Each row is a point on a tangle of strands that fork, close into loops and nearly touch. The rows are in no order.
In the rows, zero is written as 100.
Points whose rows are less than 170 apart are linked; no others are. Some points are linked to none.
Mefe: [122 106  85  86 108  90  96 123 106 159 112  60 105  87 117  76 109  96
 123 106  74 108  79 116 109 109 113  83  85  96 140  94  74  97  73 119
 114 129  98  75 120 119  90  70 104 126  77  82  93 124  75  92 138  79
  63  94 129 109 104 146  67 144 118]
nepo: [ 87 105  82  82 121 123  89  92  67  62 105  62  91 111  86  60 121 109
 135 146  80 106 122 166  90  94 111 119 116 127 130 118  89 101 129  75
 133 110 114 107 115 101 102 106  95  94  83 129 124  78 136 118 132  84
 119 116  61  76 117 115  85 102 119]
Kiba: [ 89  81  69  94  62 109  62  83 113  42 102 136  92 121  84  85 124 106
  96 107 120  74 120  93 117  77 117 123 112  97  54 126  98  94 103 131
  82  95  57  94  92  97 149 136 108  90 100 161  92 127 136 129  99  94
 134  98  57 117  93  58 133 102  62]
pib: [ 87 108 119 137 103 107  71 112  90 108 143  58 105 124 117 103 125 121
 104 120  86  90 104 125 100 111 107  89 100 131 120 127 102 115  99  77
 117 156  79  57  88 105  98 125  81  83  59  97  86 121 131 141 119  86
  76  77  90  90  90  65 113  94 117]
kizo: [105  65 121 113 103 109 137 123 143 106  81 117  88  73 149  85 108 116
  60  91  94 108 103  77 112 119  87  92 121 110 106 115 115  98 103  51
 110  51  53  96  77 139  74  84  83  93  47 116 110 109  90 118  76  97
 114 111 141 138 115 106  87 119 111]
pel: [121 103  83  62  95  54 100  99  81  98  93 119 100  89 119  64 130  95
  95 120 137  93 104 108  89  53  97  99  86  80 127 115  84  90  72 104
  90 125 136  55 119 105 141  84 117 125 110 114  75  66  96  72 102  80
 102  87 112 138 122 132 109  95  94]
lev: [ 98 123 104 106 111  94  54  96 109 125 102 106 148  88  89 114 114  84
 116  67 104 117  57  89 104  80 123 101 116  65  90  83 120  58  70 130
  61 117  72 106  94  74 113 126 128 113 115 103  75 135 102 100  65  94
 111 116  87 118  94 132 105 139  51]
lutib: [131 119 120  82  98 118  81  70 138 119  76  73 107  93 130  92  92  79
 108  81  53  80  78 124  94 100 121 104 142  95 136 116 107 123  63 105
 126 106  84 120  59 114  74  97  90  97  73  23  88  84 102  97 105 117
 120 117  87  87 159 146  43 116 144]
dafu: [ 81 104  78  83 100  95 148  97  67  43  89  82  72 117  86  76  97 106
 120 150 100 119  95 172  94  84  97 115 100  96  99 119  78 106 155  73
 129  77 137 139 109  84  95  83  76  77  90 104 124  37 119 126 128  87
 110 117  46  55  86  87  89  55 102]
Ropo: [ 88 120 113 102 107  92 125 125  82  84  83  90  63 124 108 122 100 114
  71  97 108  81 119 135  97 107  72 101  98  98  98 139  81 154 129  60
  99 123  97  90 142 101 109 112 123  97  89 103  53  53  80 104 135  75
  53 100  83  67  84  69 105  53 112]
Fatug: [115  86  87  97 110 105 103  62  49  66  74 123  69 133  48  81 121 102
 118 109 145  87  89  92 112  33  87  72  54 116  87  81 111  87 126 107
  88  90 136 108 112 112 106  79  92 136 150 110 125  98 122  91  97  98
 123  64 123  96 115  70 131  48 107]
rifa: [105  68  95 112 100 119  99  66  78  80  70 136  51 123  75  90 108  91
  96 116 107  87 117  70 128  94  79  84  70  99  80 119 134  98 140 107
  70  77 106 106 110 117 126  97 103 133 108 112 116  84 107  91  91 122
 175  91 146 111 126  61 114  66 113]
zub: [ 69  96 102  74 101  75 118  98  68  63  54 119  71 118 104  85 108 104
  48  99 162  97  79 118  99  81  82 112  52 106  85 108  86  96 133 100
  95  81  79 124 120 131 103  75 106  90  92 132  90 105 114 103 121  60
  49  80 114  79 103  40 150  39  97]
Zel: [103  93 129  89  72  97 142 125 117  79 100  57  90  64  98 123  59 104
 148 117 102 109 104  85 101 101  69 112 111 105  85  97  86  84  98 132
 117  88  93 112  45  61  59 109  80  61 122 105 172  91 101 103  60 149
  72  83  72  78  82  82 118  94 106]
Maka: [105  80 108  80 111 105 122 115 115 120  89  96 115 100  55  99 127  88
  69  31  73 119  75  75 106  97 107 107  82  83  97 140 109 105 179  82
 119  86 108 104 122 134 105 124 117 104  58  91 101  72  58  98  99 113
 111 113 146  86 117  78  90  65 114]
fulap: [ 92  97  92 132 131 104  87 129  92  92  89  67 115 103  50  85  96 100
 129  47 103 121  64  76 121  71  68  70  86 122 114  58 129  66 109  63
  98 119  98  97  84  85  69  71  89 126 134  98 104 139  82  64 123  75
  82  43 129  97 100  97 117  94 112]
mazi: [116 104  84  53 102  69  90 103  87  89  95 103 140 102  71  70 152 103
 102 103 127 119 126 109  98  41 124  95  82 101 100 130 100  75 128  96
 124  98 134  98 113 117 161  96 102  96  86 133  83  72  99  82  74  77
 111  75 107 120 135 121  74  76  67]
pegek: [ 89 101  72 109  97 114  94  75  94 106 111 108  70 119 113 116  94 103
 106  79 118  87 132  83 107 136  91 103  85  94  76 122  93 114 129 127
  74 119  73  85 120  94 131 114 130 110 131 137  56  98  98 143 113 110
  83 103 107 104  61  95 119 114  84]
gabo: [ 95  88  60  81 105  94  59  88 125  71  89 136  82 109  91  67  74 117
 109 128 102 104 180  71  95 122 126 129  97  84  75 138  70 112  73 103
  93 102  99  73  78  95 163 122 106  72 107 143 107  79 109  88  80 127
 126 114  92 102 126  82 112 129  80]
leves: [114 118  62  95  92  87  75 116 129 106 136 125 125 134  79  69 141  93
  70  60  74  87 117 109  80 114 142 119 101 127  57  79 104 100  95  94
 132 117 128 120  72  87 130 131  84  62  81 101  51 111 119  88  61  99
 102  72  76 120  93  70 119  87  79]
Veta: [ 85  92 113  92 114 128  57 114  96 158 103  40  85  97  99  94  73 109
  95 121  53 141 116  97  96 161 103 163 108  67  95 129  61  89  76  90
 104 123  81 100  93 110  78 119  92 100 105  84 116 115  94 101  84 159
  78 138 127  80  96 119 108 113 148]
Zet: [ 97 110  50 117  77  96 102  89 101  65 115 139 115 104 156  85 109 101
  86 115  86  94 116 147 118  87 123 102 116 102  96 125  87 110 129 118
 107  89 102  90 124 118 123 107 104  82  89 130  63  78 143 140  99  97
  88 125  55 103  53 107 101 102  83]
faba: [100  82 112 110 105 101 101  84  76 139 124 103 121 122 108 111 141  94
 143 109  81  77  89  72  91  99 139  80 115 124 122 108 125  70 101 115
 121 113  36  65 118 104 143  97 109 102  68 135  81 132  70 129 102  74
 146  79 115 116 118 132  77 155  63]
dato: [ 95 127  85  64  90  85 130 120  96  87 140  44 138  86  67 103 128  70
 129  89 146 123 106 129  90  36 106  91 126  90  90  50  80  82  65 104
 116  95 130 129  94  78 127 110 114 115 120 100 118 149 110  82 113  89
  90 110  58  87  79 174  79 120  74]
mizu: [130 104  72  94  82  97 143 126  91  65 148  46 136  85  98  90 106 106
 119 103 110 109 101 137 106  48  89  59 127  92  72  43  82  74  63 128
 105  74 115 117 116 104 109  98 137 106 125  98 124 162 103  96 116  61
  79 100  54  79  82 163  77 144  86]
voli: [ 92 102  86  87  88 112  80  72 109  60  91 118  95 107  89 130  87 120
 103 106 116  88 132  85 131  77 104 110  87  90  73 128 102  86 141 145
  87  61  71 112  87  93 133 123 102  87  87 136 123  68 127 120  60 114
 133  85  59  95  91  65  96 101  70]
bup: [ 94  84  88 137 136 117  93 108  95 116  86  85 118  93  72  83  78 102
 118  93  65 116  60  99 129  95  92  66  72  91  97  38 120  72  89  91
  70 104  80  89 108  92  72  89  86 124 107 113 121 135 101  93 113  48
 107  82 119  87 102  96 112 123 106]
deru: [113  95  94  54 121  80  98  94 135 111 103 137  73  87 114  84  74 113
 122 138 103  98 130  75 113 126 109 131  96  89 108 124  67  89  58  99
  98  96 107  75  70  87 139 114 106 106  95 106 123  55 113 105  66 125
 137 114  82 113 130 130  99 129  69]
Vav: [148 121 104 123 105  84  52 129 103 104 138  64 130 122  86  68 113  96
 129  67  75 102 114  93  94  71  99  58 115 117  87  84 138  71  74 116
 111 129 100  82  77  93 110  70 113 124 130  87  78 170  94  74 100  94
  75  87 124 118 115 118 110 124  81]
didap: [120  73 112 104 121 104 147 125 112  69  91 110  77  62 108  81  61  82
  86 101 111 110  89 102 120  66  56  49  82 108  92  52 102  83  56  74
  75  38  94 101  88  93  91  63 129 119 102  93 122 130  71  60  83  72
 122 112 128 104 124 110 100 126  96]
resib: [ 86  97  97  83 116  78 111  97  98  82  83 154  62 119 105  96 110 106
  82 115 135  65  80 146  90 102  88 129 101  65  93 129  70 137  65  94
  84 111 121  64 136  56 120 144 111 111 102 124  82  78 131  96 106  44
  98 100  63 101  80  88 123  74  91]
duv: [112 126  64 116  52  95 101  95  81  72 133  91 135  85 148 109 115 100
 116 140  77 100 119 120  98  94 143  89 124 136 114 142  89 106 132 127
 121 104  88  72 114 131 121 102 110  72 120 147  75  82 102 152 113  95
  93 130  70  99  66 137  76 137  79]
Datam: [114 118  92 116  91  96 107 131 114  66 126 132 137 109 103  79 118  86
  90  54 122  99 130  76 117 102 113  85 103 107  78  71 115  93  60  96
 108  91 134  91  97  94 118 121  96  92  99 115  62 140 107  93  74  75
  86  78  70 128  93  87 135 101  87]
bil: [126 103  90 101  79 101 132 134  97  54 149  96 117  88 112  77  87 102
 108 108 125  76 134 101 125  82  98  50 127 119  72  71 102  80  52 117
 107  67 121 100  94  86 113 107 119  91 104 129 106 156  98 108  98  62
  95  90  57 102  91 128 121 120  92]
Tob: [ 80  74 144 105 112 121  95  86 117  99  49 123  66  81 124 137  77 103
  41 128 107 102  82 112  94 139  50 136 130  89 107  93 131 113  98  97
 104  50  52 113 105 100  57  78 105  82  90 101 141 121  82 101  84 110
 107 112 129 114 112  59 123  94 119]
Zemo: [138  99 137 104 118 127  88 113 130 130  61  79 107  94 114 132 102  96
 101 103  29 109  90 107  88 115  98  91 123  90 111  84 103 113  78  96
 102  92  53 122 106 125  83  86 123  84  83  44 100 101  69  97  77 114
 121 135 103  93 158 142  28 160 115]
Kifal: [ 92 116 114 118 123 117  11  89  85 148  94  67 108 141  89 105  88 105
 107 122  67 113 119  71  74 136 110 105  87 118  97  87 127  85 107 114
  88 145  74  76 113 101 109  72 113 110 137  65  88 158  92  84 105 164
 108 137 158 117  94  79 117 113 100]
duta: [111  89 116  93  85  71 114  88 106 130 108 143 110 100 157 123 129  88
 102  84 121  89  88  73  97 123  96  83  96  91 115 112 113 116  91 102
 104 103  93  72 136 103 113  95 109  98  83 101  41  98  72 124  93  71
 100 110 112 154  79 135  82 119  80]
Zuvin: [ 72 104 109 101 114  96  80 115 110 115  80  69  87  52  90 133  58 101
 113  83 114 123  92  59  92 115  60 125 100  98 113  63  94  77 106 109
  72 106 104 130  86  77  59  88  91 111 141  79 137  88  78  67  91 146
  89 107 128 100  99  96 113  81 116]
lazil: [ 88 104  97 105  89  98 151  99  84  86  94  89 105 109  68  90  78 119
 102 101 115 101  91 141 105  70 115 116 113 106 105  79  83 137 134  90
 104  97 165 139  82  93  80 100  72  86 108  78 116  46 117 113 121  88
 104  96  46  51  72 100  82  52  93]
kipe: [ 85 106 126 156  82 121  78 100  74 114 157  75 105 110 141  98 110 113
 111 127  79  74 108 116 102 140 125  66 112 136 106 104 101 100  92  98
 114 133  73  39 102 125 105 100 106  91  96 106  67 157 100 130 125  97
  85 100 105 106  60 100 115 123 106]
bur: [104  80  85  83 107 135 114  83  99 121  59 122  61 106  67  96  89 112
  75 102  82 104 141  83 109 117  97 115  72 103  70 123  93 115 161 109
  96  60  96 121 116 118 127  94  95 109  98 131 104  65  97  82  80 138
 136  93 144  79 120  53 107  60 110]
kag: [ 90 104  83 109  86  85 113  86 127 149 128 145 133 105 149  70 129 100
  92  72 125  84  89  79  58 122 131 116  90 118 100  61  84 129  88 105
 110 129 127 107  81 104  88 122  82  59  86  78  63  92 107 111  76  96
  64 111  71 111  62 106  76 121  86]
Bozi: [ 86  96 114 136 106  79  97 111 107 129  98  94 123  63 128 117  73 110
 128  94 101 111  34  84  92 106  81  63 100  81 116  48  89  79  29  73
  85 144  84  97  86  64  73  98  87  96 113  62  98 105 104 103 113  65
  75  70  65  98  90 114  74 135  80]
mamem: [112 134  72 113  69 118 103 106 115  53 122  79 170 102 102  84 114  94
  76  96  81 108 103 146 123  49 128  98 136  95 101 126 126 120 119  91
 133 103 143 132  71 134  95 112  82  76  71  74  86  75 147 101  99  92
 103  99  37  72  98 102  59  72 111]
gol: [ 61  89  95 129 136 140  62  99  98 126  82  80 105  95  87  99 120 108
  65  93 118 134  90  83  75 138 114 142  73 107  92  53 112  82 100  62
  79 109  45 115 108 134  63  87  87  83  83  94 130 148  80  90 115 111
  84 129 118 116  97  71 122 127 142]
Par: [103 121 109 128  93 119  68  81 110 107 115 103 110  88 106 121  75 105
 106 111  67  74  91 134 105 110 112 109 118  80 109 139 101 112  92 152
  75 110  87 110  94  98  73  88 110 117 101  63 107  93 131 118 114 117
 101 120  74  87  78  96 102 107 114]
sipi: [117 132 110 107  85 100 133 117  71  88  92 131  62 150 114 140  82 113
  72  86  99  83 123 100 105 110  65  81 105 118 127 133  77 142 140  69
  96 120 121  89 121  81  97 100 111 112 126  53  35  45  65  86 136 114
  60  87 108  84  81  75 100  54 120]
Poded: [154  91  99 105  60 102 108  79  67 128  93 144 107 108 109 136  98  90
 107 131  49  84  46  80 119 104 119  68  95  64 135 123 141 104 102  94
  88 101 115 108 119 105  78  71  84 124 120  26 103  55  90  91 113 107
 133 113 119 131 137 116  73  98 123]
rikub: [151 106 104 124  86  88  61 105  82 111  79 112  82  92 111 136  86 106
  84 124  57  95  89  70 109  98  90  91 118  78 126 137 126  96  98 112
  86 117 114  94 115  98  70  46  98 131 116  21 119  69  79  77 101 120
 114 105 137 127 125  94  97  94 133]
Vime: [ 92  63 110 103 132 102 112 100  99 100 119 106 107  95  72 111  96 102
 118  87  88  90  99  71 129 103  98  59  97  96  92 108 138  86 109  59
 107  83  99  94  81 100 126 117  95 119  61 127 120  90 102 104  79  82
 161  77 121  97 134 100  80 115  90]
vuf: [ 99  99  86  71 101 105  91 122 103 148 100  31  88  87  70  61  78 108
 140 107  58 123 134 109 112 134 100 144  98  77  96 116  55  93  96 124
 108 116 105 104  83 114  64 101  89 112 110 111 139  91 121 106 103 158
  76 130 115  77  93 141 112 119 128]
Lil: [ 92  91  55 100  76  92  88  84  94 106  98 131  64 146 124  88 109  96
  80  77 123  86 135  77  77 149 102 111  87 117  64 133  85 143 139 100
 102 115  80  78 151 120 160 114 116  81 118 133  10 110  72 116 124 106
  92 106 110 120  44  89 101 127  88]
nabe: [ 82  85 153  96 114  74 120 111 111 102  89  91  81  72 139 114  62 112
  98 134  96  97  45 100  81 120  76  89 109  77 121  60  97  89  36  69
 103 108  72 103  57  74  59  82  75  73  78  70 144 101 112 111 104  82
  77  82  59 118 122  95  83 120 107]
mabe: [ 87  89 104  61  92 105 150 107 113  71  90  75  89  83  74  95 116 110
  96  93 131 100 116 133 113  56 106 114  83 130  74  92  68 106 125 100
 124  62 104 105  60  91 125 123  86  58 100 153 128  66 111 103  57  82
  78  96  74  80  81  87 100  86  80]
bisa: [ 71  86 137  97 110 116 126 111 118 117  76  54  93  69  68 133  44 104
 143  91  57 106  65 103 104 126  48 100 132  95  85  75 102  85 110 121
 104  96  86 131  70  66  39 109  95  95 158  84 160 105  98  86  69 128
  87 116 110  59  79  71 105  86 115]
raf: [ 86  77 122  95 105 131 103  75  97 114  65 117  68  69 102 117  56  90
  51 124  97 113 115 102  79 143  60 160 117 103  84 105  84 114  95 103
 110  29  86 120 115  91  67  99 103  81  80 112 129 101  69  72  85 156
  99 130 126  85 110  51 134  55 138]
depi: [113 105  88 127  79 110  95  93 141 123 123 161 124 123 117  55 124 101
  65  56  75  86  93  92  62 134 128 111 100 131  90  63 106 120  95  90
 115 116 132 130  76 104  78 109  76  58  83  57  64 110 114  92  77 110
  78  95  82 110  80  64 117  97  91]
Gul: [ 81  80 109 101 103  94  95  66  73 123 146 114 107 109 119 129 145  98
 131 108 105  63  91  99  71 104 126  96 129 126 104  93 106  88 102 118
 102 106  73  90 126  83 133 134 110  99  78 150  94 110 110 146 106  81
 151  94  74 108  94 122  78 125  67]
Padi: [107 113  90 104  97  54 103  96 107 163 123 123 118  97 139  98 114  73
 120  57 105  81  72  73  73 137 115  84 103  98  99  83  95 102  90 107
 113 134 114  88 112  90 114 125  96  87 108  98  40 108  92 129  76  80
  79 117 110 118  70 142  88 134  71]
tik: [ 94  58 127 114 128 103 145 120 112  70  69 109  94  51 120  94  85  91
  72 102  98 112 102  73 128  96  71  63 101 108 104  80 141  99  94  54
  89  32  70  85  97 134  90  63 106 104  97  99 105 114  47  64  97  94
 142 106 174 117 122 101  90 111 118]
vipuv: [122 114 100  75 119  97 125 141 110 108 126  86 123 123  63  76 130  90
  74  27  93 113  97 109  77  83 108  98 120 106  95 121 115 112 134  85
 114 119 153 101 106 126 117 127 124  99  91  94  54  89  66  83  89  96
  88 112 137  87 109 120  89  81  98]
Kal: [120 125  87 117  75  89  77  68 146 119  90 121 141  89 113  71  86  77
  80  87  64 106  66 116  85  93 124  95 114  96 117  98 107 111  81 100
 114 113 114 124  43 113  59  85  51 100  79  34  82  67 142 101  91 106
 106 100  91 104 134 118  65 101 118]
tesi: [ 94  80  94 155  99  90 130 120  92 125 102  99 141  83 119  97  72 109
 104  91  81 107  37  79 113 111  89  49  85  80 109  38 100  91  73  63
  79 117  95 102 103  82  66  78  51 121 102  97 113 103 119 113 106  51
  89  80 108  96  79 123  52 124  95]
vig: [ 81 106 102  82 114  65 104  95 110  89 101 134 116  90 106  95  99  94
 102 112 133  86  68 130  99  84 118 126 110  80  98  91  90 117  45  94
  85 119 138  87  95  58 114 138 105  88  90 108 101  89 128  91  83  60
 110  94  19 101  88 108 114  80  78]
Dafi: [ 64  91 101 103 104  98 113  88 103  93  60 163  77 115  90  75 119 104
  46  63 156 103 106  80  67 117  90 136  51 112  73  89  92 100 109  76
  67  87  97 124 128 119  78 101  89  94  98 110  87 118  91  91 115  84
  65  84 118 106  86  34 159  58 104]
suvod: [ 73 121  68 113 118 116  69 116  76 100 136  59 122 124  95  67 151 106
 116 125  68  98 113 144  90  85 129 108 100 135 124 122 104 116 125  70
 137 153  88  64 111 134 110 119  77  79  58 119  90 107 138 119 128  94
  84 103  65  77  92  92  97  92 130]
fino: [125 128  95  83  86 103 110 129 127  82 137  79 162 100  83  73 127  93
  77  85  82 114 122 127  94  79 143 100 132  93 100 129 133 119 123  92
 117 111 154 119  84 124 125 111 116  80  73  81  82  82  89  77  96 106
  99 111  95  80 121 111  58 112  99]
Sile: [113  79 158  87  91  92 137 124 122  81 113  91  49  83 161  73  72 116
 115 140  94 103 112 107  81 127  66 117 106  99  90  85  83  85  31  64
 121  84  66  84  65  89  70 113  81  68  91  91 143 120 112 119  75 111
  75 111  58 103 123 112 111 136 123]
Vimu: [ 84 101  93  99 101  96  80  92  66 122  84  34  63  83 107 148  41 108
 128 103 101 105 121  67  84 121  57 118  91  80 118 106  88  81 106 145
  86 121  92 117 128  79  55  64 110 125 138  84 139 110  74  95 125 163
  68 111 116  72  77 120 119 112 139]
fas: [ 92  81 136 112 104  92 117 101 109  95 109 132  95 107 166 104 113 115
  86 114 106  89 102  86  97 122 108  73 117  90 102 111 120 108  69  67
  96  89  73  82 104 117  94  97 106 107  54 125  76 123  92 118 100  70
 106  89 100 155 101 116  89 138  92]
bage: [ 86  89 115  75 116  72 111 106 119  92 115 121  87  82 111  75  87 103
 110 121 124  91 107 115 128  93  89  99 111  78  91 118  80  91  46  87
 110  95 100  81  68  67 122 125 104 103  74 135 131  84 142 133  77  67
 126  91  48 101 119 130 115 107  71]
Kaz: [120 114 100  78  72  82  85  94 102  78 124 118 143 104  78  97 122  97
 125 120 127  94 117 124  88  57 115  91  96 120 104  70 109  87  74 125
 111 108 153 122 100  95  96  67  89 109 110  91 125 105 144  85 104  94
 118  67  67 111 117  99  97  70  84]
palu: [109 123 106 130  81  97  73  95  91 111  51 119  92  88 120 160  74 120
  72 116  81  95 101  75 119 115  70 112 122  92 141 128 105 114 131 127
  83 115 103 131 108  79  65  61  87 100 115  42 108  37  66  97 114 140
  82  96 131 116  97  69  95  55 123]
San: [113  88 101 118 106  88  97  82  74  75  78 101 101 111  56  97 108  86
 106  79 131 109  64  92 119  41  58  72  78 112 125  92 126  78 119  91
  99  95 122 114 100  91  72  81  96 141 144  99 115 109 117  75 107  63
  96  34 130  99 107  92 125  49 103]
ros: [116 109 106  81 116  92  86 138 121 162  85  42  90  97  86 132  92  92
 130  76  62 123  71  80 123 112 109 108 100  61 144 108  72 119  89  95
 102 127  91  86 103  92  81 101 112 110  87  56  93 107  35  81 142  92
  77 100 129  99 124 150  67 137 135]
Rapa: [ 90  61 110  89 115 140 125  97 101  95  77 105  61  94  78 102  95  84
  60  91 100  92 105 118  92 109  80 136  80 136  69 121  88 119 144  86
 107  37  80 117 112 114 104 110 104  92  69 140 123  86  97  77  94 128
 121 113 145  65 115  44 130  35 121]
pelug: [ 83 100  99  71 105  86 129 105  72  82  74  92 126 108  85  84 143 107
  67 100 146 107  74 145  86  69  95 114  83 120 101  96  92  96 122 103
 103  90 124 124 120 126  70  78  98  95  90 125 107 107 118 105 129  60
  55  74 102  63  97  78 127  44 107]
rulu: [110 145 115 120  83  95  97  79  96 123  95 137  90 121 115 138 103  95
  67  96  88  99 109  92  90 128  92 115  85 101 121 121  91 137 128 113
  90 130 113 112 129  93  94  80 115  88 116  30  41  54  63  90 120 146
  76  97 149 110  89  71 114  65 122]
Fige: [ 98 126  93 106  89 107  65  88  70 107 124  82  80 103 121 140  49  98
 141 120  77  85 134  88  95 129  93 111  86 100 107 137  84  91  89 142
  72 123 100  85 123  78  89  86 112 131 134  65 108  83 100 118 126 149
  86 131  89  61  58 111 125 103 108]
Meno: [123 123  94  83 116  67  69 104 119 114 102 112 111  81  84  99  94  76
 118  71 134 120  84  66  96  62  92  99  89  76 112  70 103  60  60 116
  64 119 105 109  85  68 112 106 113 131 137  89  97 101  95  63  75 121
  97 104  91 124 117 117 111 123  52]
zalit: [ 70  92 106  39 105  88 151 115 107  50 100  60  92  74  64  95 115  82
 102 101 160 123  96 155  81  47 104 127  87 111  94  85  71 106 112  97
 116  64 134 117  75 108 106  97 106  75 108 131 128  92 105  87 112  86
  69 105  93  74 100  81 127  63  93]
luz: [129 110 118  97 106  81  74 100  88 113 125  79 144 113  82 107 118  99
 144 100  79  86 112  79  94  90 128  65  97 124 113 117 136  87 112 121
 117 139  92  80  98  96 138  82 105 105  88 114  79 117  77 114  93 103
  98  88 131 111 119 124  68 122  69]
zono: [112 117  93 110  67 120 113  87 135  59  87 104 137  92 107  70  95  94
  75  78  83 105  80 117 115  69 111  88 130  88 112 103 107 106  76  87
 110  84 104 123  51 122  57 104  55 108  58  65 109  78 146 119  99  84
  96  87  60  87 118 109  76  79 120]
Sev: [ 71 100  79  49  80  88 163 115 101  77 132  43 111  65  49  92 118  65
 111  88 148 132  83 142  92  45 107 114  97  86  92  54  74  98  99  88
 124  65 136 124  81 112  82  95 102 103 108  97 138 143  99  71 124  98
  76  98  97  82  83 132 105  90  93]
guz: [ 92  99 119  89 131 131  57 127  94 169  94  29  91 106  83 150  84 101
 106  99  70 141  99  60 108 159 105 130  97  79 138 105  71 108 102  81
 117 133  96  93 114  97  83 113  95 100 101  71 105 113  50  85 119 136
  86 115 141  98 102 124 102 108 153]
molen: [ 97  98 115  85 103 113 121  81 120  76  93 107  82 103  80 138  97 108
 133 106 136  73 124 107 126  64  90  92  82 122  66  90  85 108 114 156
 119  52 104  93  66  65 133 115 106  67 101 148 147  77 125 121  49 112
 116  89  73 102  85  83 109 100  71]
vutos: [ 72  99 102 107 107  84  74  85  73  84  84  92  53 116  93 122  71  98
 116  87 149  87 114  76  92 108  80 102  68  93  94 113  98 100 103 116
  75 122  76  71  97  75 118 125 104 122 126 144  90  95  98 118 105 107
  95  94 105  94  95  89 135  86  99]
Bebu: [128  78 120 111  78 100 137  78  88 111  96 134 113  96 102 121 100 100
  90 105  97 106  58  78 118  84 108  61  99  91 134  87 130 106 108  79
  95  75 132 124 105 102  71  74  71 137 100  79 128  65 115  83  99  81
 136  74 120 126 108 111  42  75 111]
bofi: [112  94  82 108  80 101 148  81  77  86 108 119 119 110 103 107  89 119
  67 113 106 107  82 114 119  67 113  78  93  96 114  91  99 124 142  98
  95  72 165 132 106 120  71  81  65 130 107  78 115  50 126 102 111  93
 110  82  85  80  68  98  60  46  93]
Kat: [119  87 112 112 110  98 127 102 100  45 111 130  82 101 116  76  62  96
 110 103 124  81 106  81 121  84  91  33  99 114  65  40 124  75  52 111
  90  66 107  95 103  89 104  72 115 119 121 122 129 158 107  93 109  65
 122  99  95 110 108 109 114 118  88]
lomo: [ 89 112 108 112  92 127 150  84 121 102 117 103 106  89 118 120 106  95
  77  65 143 115 106 100 100 107  85 100 107 107 102  78 117 107 119 127
  78  78 112 127  94 105  75 113 116  79 121 100  84 104  74  85  83  94
  73 108  96  99  68  99  99 106 106]
vilo: [117 123  81  77 108 117 117 100  99 109  83 121  84 136  56 112 102  94
  55  68  66 107 130  95 121 113  85 118  84  76  75 157 102 122 183 107
  88  93  97 125 131 110 130 118 127 122  97 100  74  59  84  84 101 138
 101 102 163  86 105  62 113  75 101]
guli: [ 91 103  46 114  73  82  72  89  94  52  95 142 119 119 121  91 139 107
  82 118  96  80 106 119 103  68 123 110 132  94  68 111  81 103 120 113
 122  75  80  91 119  91 163 146 108  68  80 159  75 109 144 120  94  73
 143  92  33 107  69  82 118  88  43]
Sopup: [ 83  96 103  98 113  86  65  97  99 102  77  99  73  69  78 110  68  95
 110 107 137 109 106  49 110 107  81 126  77  88  98  82 107  69  74 112
  60 108  93  94  86  82 101 112 105 120 128 107 135  89  80  59  74 131
 111 105 108 115 114  88 143 101 106]
sula: [ 86  66 111 128 114 109  78  73  67  63 103 125  73 124  75  99 107  89
 117 112  93  85  98  57 127  94  93  66  89  89  92 118 150  88 122  96
  77  90  88  71 122 113 129  98 119 141  85 116 109 131  85  96 108  89
 167  78 121 114 136  89  99 111 103]
letak: [ 92 121 103 160  92 106  31  89  82 136 134  74  90 141 109 100  88 102
 130 104  92  89 124  84  79 139 119  77  97 144  83  99 109  93  93 125
  96 158  81  53  97 108 126  95 115 104 127  94  61 163  96 129 106 134
  95 131 143 100  79  96 126 119  88]
Riv: [116 132 103  99  69 108 106 118  96 104 151  80 146  96 129 151 106  97
 129 110  78  87 128  67  90 118 141  81 106 128 107 137 108  93 101 113
 112 108  89  83  84 120 130 110 108  83 105 104  69 107  62 142  88 115
  79 115  96  94  97 134  53 151  88]
suk: [ 81 111 108  82 114  90 146  99  85  77  78 110  63 117 106 110  91  99
  89 115 114  84  82 155 105 102  85 117 107  70  89 141  76 145 124 101
 101 109 107  90 139  67  99 122 115 100  99 130  75  73 116 132 131  49
  75 113  85  80  60 106 116  65 100]
Mozad: [ 86  72  50  76  85 110  71  79 100  77  79 136  55 120 106  82  73 123
 100 136  81 103 168  92  87 154 115 130 100  89  74 146  67 120 129  79
 118  78  74  74 113 104 166 125 100  74 101 142  71  69 112  93 110 130
 142 102  84  98 103  82  68 123  92]
Livob: [ 96 114 114 110 105 115  56  85 138 119  87 115 105  89  85 108 118  90
  85  91  81  91  73 115 102 110 116 122 116  67  95 109  98 106  68 126
  75 124  72 115  92  89  81 122 106 103  87  87  98 111 118 114  90 106
 109 123  87 122 103  90 114 111  91]
muvib: [ 70  95 108 109 145 136  42  84  88 138 102  71 117 107  76  94 109 106
 110 120  86 119 116  76  75 139 114 116  84 113  97  59 132  85 107  85
  77 107  69 105 107 123 103  96  88  98 107  97 125 147  91  83 101 158
 118 123 138 117 129  85 103 125 119]
mazin: [ 95  89 158 110 127 129  93  95 130 131  53 102  74  67 111 138  93 110
  94 119  65  96  86 109  94 125  72 113 124 103 124  73 111 100  83  95
  98  66  64 106 100  98  75  86 108  82  94  61 130  94  81  76  75  90
 136 112 102 110 141  98  67 124 109]
popen: [ 93  97 107 110 106 108  81 113 105 105  85 124 100  82  74  77 123 100
  65  59 138 133  88  70  74 124 107 142  68 117 102  57 110  67  87  60
  78 100 105 130 107 124  58  89  81  99 111  70 113 117  74  76 108 104
  83 106 133 104 112  56 148  76 116]
sazo: [119  99  65  77  86  71 120 105  89 124 111  74  87  86 110  60 111  94
 135 133 110  87 105 117 101  83 100  89  87  88 145 105  68  94  75 120
 106 111 138  56 123 104  89  58 100 149 101 103 115 106 107  88 149  84
  73  87 128 127 112 151  87 128  96]

How many points has the smallest loop of links through each point below? Write 0 if it is on no loop.
duta | 12
Tob | 14
Livob | 8
vig | 0

A piece is two or more points that can be reached from each other along the links. Count, over all rows, the pieces, the separate loops (a circle has one, a figure eight two, a Y none), the forks (points with three links) and the tips (points with one).
pieces | 4
loops | 3
forks | 7
tips | 9
